A landscape with many valleys, sampled at points; each row gives a point and its height.
From any point a ball rolls to the lowest of the 2 points nearest to it. It stops when none of these is lower. Distance is the straight distance between rows; heights are no part of it.
Tima: [-10  19  27 -34  17 -13  25 -34   1  46  17 -84  34   2 -17  22 -39  -6
  -1  37   0]  height 6.71
Kelof: [-39  -1 -31   8 -12   9  60  17  35 -36  -8 -28 -56 -25 -15  25  23  -9
 -32   9 -32]  height 6.52
femil: [-33  46  -9 -42 -35   4   2   8   9 -21 -33  24 -33  30   2  33 -37  86
   9  32  30]  height 4.07
fala: [ 52   3  26  17  18   8 -68 -15 -32  15  16  44  41  30   2   1 -10   8
  14 -27  21]  height 2.77
kani: [ 23  17   3 -25 -33 -55 -62  33   1  17 -73  46 -41  34  19  -7  -7   5
 -44  41  -1]  height 3.41
Ren: [ 37 -20  26  17  -1  55  18  12 -35   0  28 -18   6   2  16  56 -15 -12
  26 -38   6]  height 3.00
bof: [ 64  -8  12 -22 -45   0 -81   1 -47  45   5  26  19  45   5  27 -17  35
 -55   3  22]  height 2.59
dag: [ -2 -51  10 -19 -26  18   9   4 -17 -30  25 -68  69   1   7 -79  29  -9
  -2  -4  -5]  height 7.20
bilev: [-42  -6 -45  26  -2  48  33 -20  23 -39  36 -25 -17 -11  13  -9  23  41
   9 -17  -2]  height 8.00
Palo: [ -3  23 -16   9  25  21 -15   1 -17  37 -18  65   0 -34 -47  71   1 -33
  -6 -16  32]  height 5.35
Lur: [-27 -14  15 -28 -13 -33  29  17  -9 -13 -26 -52  32  18  14 -64 -27  12
 -33  56  -7]  height 1.61
Gaba: [ 34 -29  29 -20 -67  28   2  62 -38  -4 -53   4 -56  28  13  39 -44  -7
   5 -13 -19]  height 1.87
dutu: [-69  17 -42  21  -4 -19   9 -10  49 -37 -25   2 -36 -11 -11 -10  35 -13
 -16  16 -22]  height 6.02
Guvu: [  2   9  10   6  27  -5  30  12  19 -33  16  -6   9  26  54 -73 -14  64
  32  38  15]  height 3.65
risak: [-25   7 -30  -6 -24  -8 -62 -36  19 -36 -18  67   0 -31 -36 -15  61 -29
  13 -28  -5]  height 4.78
Nidav: [ -3 -63 -45  26 -22 -12  38  49  -7 -23  -4 -31 -53   8  -4  25  10 -25
 -47 -28 -45]  height 4.74
nem: [-34  43 -30   5  21 -32 -16 -15  29 -13 -17  48  -5 -29 -28  10  15  18
  26  16  26]  height 2.58
Pefus: [-29  35  -5 -30   2 -14  18  -3  16  28 -20 -29 -22 -17 -30  57  -9  -6
 -18  37 -11]  height 2.97
tisu: [ 41  -7 -26  -3 -50 -19 -83  38 -24  29 -28  54 -13  37   0  22  -4  17
 -59  24   6]  height 3.06
nide: [ 57 -31  18  60  30 -23 -53   7 -16 -10   3  87   0  18  18 -35  11 -44
   3 -44 -13]  height 5.39
kobez: [ -9   1  -4 -27 -14 -21 -73 -57  -4  14  12 -12  65  -4 -29 -17  15  13
  -9 -29   4]  height 3.24
Gem: [ 11 -29  15 -13   9   4  53 -19  18  -1  50 -42  57 -19   9 -99  20 -10
  28   4  -5]  height 6.73
mivaf: [ 10  21  14   6 -10  93  25  26 -36  -3  14   0 -33 -30   0  75  -4  10
  26 -41 -12]  height 4.68
serem: [ 10   3  -3  35  29  43  70  -5   5  14  46 -36 -13 -36   9  34   4 -35
  14 -21  -5]  height 7.14
duf: [-46  51 -30  18  45 -20  29 -20  38   8  -8  -7 -30 -33 -23  -2  -1  11
  22  19  13]  height 3.64
Gasir: [  9  27  49 -51  20 -11  31 -27   9  24  -3 -52  43  10   7 -30 -41  14
  52  36  19]  height 6.53
Kuzul: [-21  18  -6 -13 -32  62  48  41 -15 -20 -20  39 -54 -19  -5  57 -10  29
  11 -22   1]  height 5.94
Fina: [ -3  43  -4   5  27  17   0  22 -18  21 -37  93 -28 -17 -17  68 -15  22
  23   7  44]  height 4.95
fiv: [ -8  32   0 -22 -10 -62 -68 -21  38  15 -62  59  17   3 -21 -23  11  -5
   3  47   6]  height 3.95
zuva: [-22  38 -13 -12 -10   4   0  30  -6  -2 -30  91 -29  17 -12  33 -34  56
  11  45  50]  height 4.49
lovod: [ 46 -37  17  36  -5   4 -26  43 -20 -15  -8  44 -23  19   8  10  13 -68
  14 -44 -27]  height 4.66
kesa: [ 22 -31  42  -6   0   2  41  32 -19   4  -3 -56   8  30  15  -8 -12 -25
 -17  23  -3]  height 4.01
gal: [-51  -2 -44   4   8 -31  13 -36  32 -10  34 -66  15 -16 -17 -23  18  21
 -46  -1  -6]  height 2.49
nuva: [-37  -8 -35  -7 -46  50  52  54   1 -44 -13   2 -65  -9  11  23  18   8
 -14 -13 -36]  height 6.97
zenev: [ 29   6 -18  -7   7  38  -3  26 -46  23   1  53 -22   6 -15  93 -25  41
  12 -18  51]  height 5.40
lodeg: [-66  27 -60   5 -13  -5 -21  -9  27 -45 -45  62 -25 -41 -28  -8  66 -23
  -6 -12 -30]  height 5.45
Kiro: [-18 -23  13   3  -3 -17  66  25  21 -16  -8 -51  16  -6   5 -43   7 -30
 -27  45 -26]  height 2.87
dibuk: [-11  12   9  34  56 -25  31 -36  56   6  -1  35   3 -24 -20 -62   7 -57
  24  -8 -23]  height 7.06
Ral: [-19  25  17 -24 -23 -18  20  24   8   2 -49  16 -42  16   4  11 -29  40
 -14  43  -2]  height 3.71
zep: [ 24  -9  35 -31 -65   1 -23  60 -31 -17 -61  37 -35  47  23  24 -25  28
  -4  34   9]  height 3.08
nerep: [ 21  19  43 -34 -12 -39 -69   0   1  27 -64  49  10  27  12 -19 -17   2
  -8  50   9]  height 3.68
Kegi: [-43  22 -12 -39   6 -47 -10 -39  31  24   9 -77  27 -15 -35 -14  12   8
 -16  13 -14]  height 3.19
tizoz: [ 18 -16   4   8   2  21 -11 -13 -32   9  22 -28  -4  12 -12  45  -8 -23
 -27 -21  -9]  height 1.15
das: [ 12 -18 -10  42  46  17  51 -16  15 -19  48 -13  11  14  41 -46  -3  37
  18   1  29]  height 4.99
Nalu: [ -5  28 -19  -4  -3 -47 -92 -27   1  -3 -33  89  10   6 -21 -41  50  -1
   1  -5  11]  height 4.25
nosiz: [ 18   2  65 -12  29   7  25  -8  13   0  11  -5  50   4  18 -66 -16  -9
  77  19   4]  height 6.13
fope: [-22 -51 -34  26 -13 -19  -9  11   8 -32 -14 -20 -25  -7   1 -21  32 -38
 -38  -8 -43]  height 4.05
dul: [ -8  10  21  -2  35  24  44 -38  13  39  40 -68  24 -43 -20  29 -22 -20
   8 -15   1]  height 6.90
Zerav: [ 35  19  31  14  58 -55 -28  -9   1  36 -18  33  21  14  18 -38 -32  -3
 -25  30   8]  height 7.65
kis: [  0  24   6   0  26  42 -32 -21 -16  32  17  39  10 -77 -46  67  26 -48
  18 -51   0]  height 5.78
Ramo: [-29 -27 -25   0 -23  20  18  15  19 -50  -4 -27  -3 -13   2 -49  56 -11
  -8 -11 -29]  height 3.01
rozi: [  4 -57 -50  31 -10  22  15  28 -28 -12  42 -42 -39 -11  -2  63   6 -15
 -45 -51 -34]  height 5.56
Rabal: [-17  44 -17 -11  36 -19  -3 -13  14   4   7  30  16   3  16 -22 -10  38
  56   6  19]  height 0.82
Ler: [ -8  13  -9   8  21 -26 -18 -38  -7  41  17 -29   4 -18 -38  44  -6 -10
 -37   8  12]  height 2.38
liv: [ 45 -16  32  62  66 -54 -17  10   0  14  -8  22 -14  21  20 -44 -13 -28
  -8   4 -14]  height 7.51
Muv: [-14   4  15 -27 -10 -34  14  17  10  -3 -12 -39  23  37  19 -58 -41  60
  20  51  12]  height 2.54
Nefus: [ 14  18  32  10  56 -48  -3 -34  28  38   4 -19  42  -8  -3 -48 -33 -22
  13  13  12]  height 7.77
Velev: [ 52  12   1   8   6  -3 -58 -19 -48  27  41  -1  35  45  21  29 -23  49
 -16 -14  32]  height 1.63
Gozo: [-14  33 -22 -26  -4 -15 -38 -52 -11  -8   6  -5  48  -4   6 -12  11  47
  28 -15  18]  height 2.46
gupim: [ 40 -63  -2 -14 -60  30 -12  27 -66  -8  13 -49  -9  50  11  55 -27   4
 -29 -39 -13]  height 5.14
kono: [ 16 -11  29  21  44  -5  29 -33  28  -3  70 -10  46   3  31 -97   1   0
  32 -17  21]  height 6.08
Kugep: [-42  23 -29   5  -1  28   3 -38  25  -6  17  -3  -6 -60 -28  15  39 -26
   7 -30  -6]  height 5.17
por: [ -3   7 -17 -12 -41 -18 -26   9 -33   4  -4 -11  -4  32   4  24 -19  39
 -44  25  17]  height 3.72
Mebi: [ -7  53  33 -18  37  33 -10 -37  27  39  -2  29  16 -72 -24  39  -1 -48
  59 -25   1]  height 6.21
Bonor: [-22  23 -34  -9  -2  21  30 -39  31 -25  56 -44  23 -12  33 -32  19  37
  43 -25  13]  height 7.27
mibun: [ -7  12 -32  42  38  60  36 -23  18  -6  49   8 -15 -54  -5  23  34 -18
  29 -42  -4]  height 6.35
bag: [-12  -1 -34  40  43 -17  22  -7   7  -5  23   4 -38   2   4  11   1  10
  -8  12   8]  height 4.59
dami: [ 18 -15  11   6 -32 -33 -16  58 -22  -3 -58  41 -33  55  39 -16 -33  43
 -40  29   8]  height 3.63
tivu: [ 48 -42  12   7 -37  20  -6  66 -19 -10 -47  39 -45  14  11  35 -20 -57
  27 -15 -33]  height 3.50
vepu: [-17  14   7 -11   6  -6 -19 -51  21   9   6 -17  25 -28 -43 -12  28 -55
   1  -9 -29]  height 4.40
Setup: [ 27 -38  33 -45 -39  29  -3   8 -29  12  16 -77  79  11   1 -22  17 -47
   1  -8 -15]  height 6.67
sesin: [-11  17  -1 -37 -26 -33  -9  -1   1  36 -30   1 -48  11 -32  54 -22  18
 -55  39  15]  height 3.34
Pime: [ 16  -7  27 -11 -15  31  37  35 -13 -15   3 -15 -11  42  29   7 -19  19
  13  17   6]  height 4.80
kif: [ 49 -71  28 -13 -46  28   5  47 -55   3  32 -67  42  20  13  10  -7 -25
  -3 -35 -18]  height 6.01
Vovin: [-14  25  23  18  54  11  28 -43  61  21  14  10  11 -63 -27  -6   7 -61
  60 -40 -16]  height 6.63
fupob: [ 10 -36 -38  53  11  -1  24  27 -27 -14  39  -7 -36  14  30  35   5  22
 -27 -16   3]  height 5.53
zilad: [-72 -17 -44 -17 -25  -6  44 -20  39 -41  10 -63   7 -33  -2 -57  42  -7
 -28  18 -28]  height 0.76
fiz: [ 10 -44 -21  -5 -63  12 -24  20 -54  -2   8 -18 -28  35  -1  50  -5  42
 -64 -19   8]  height 4.33
Sos: [ 14 -20  23  -4   1 -30 -53 -37   0  10 -12   2  33  -2  -3 -20  14 -39
   0   0  -6]  height 3.85
Fadis: [ 14  -6  11   9  -8  54  13 -21  -2 -27  44 -12  38  11  35 -13  12  30
  49 -37  14]  height 6.40
goz: [ 43 -13  56  -9  11  47  38  13  -7  -3  29  -4  22  15  46 -20 -17  12
  44   7  18]  height 5.47
bis: [  0  -8  13  47  60 -63  -3   3  36 -11 -20  39 -22   6  -1 -73  13 -41
  -5  13  -4]  height 7.33

Two balls start at each pair of points below. Name the first point that both come to, or write -.
Gem and Setup: -
zenev and fiz: sesin
Bonor and dul: goz

Call two points neighbours if one is among the 2 nearest of the other. Go from one point of each pair to the other, from neighbour to neighbour, staying as low as possible. Name the highest point that can't be avoided.
Rabal and zilad: rozi
Velev and Rabal: Sos
tizoz and zilad: nuva
kani and Gaba: dami
Rabal and Lur: Tima
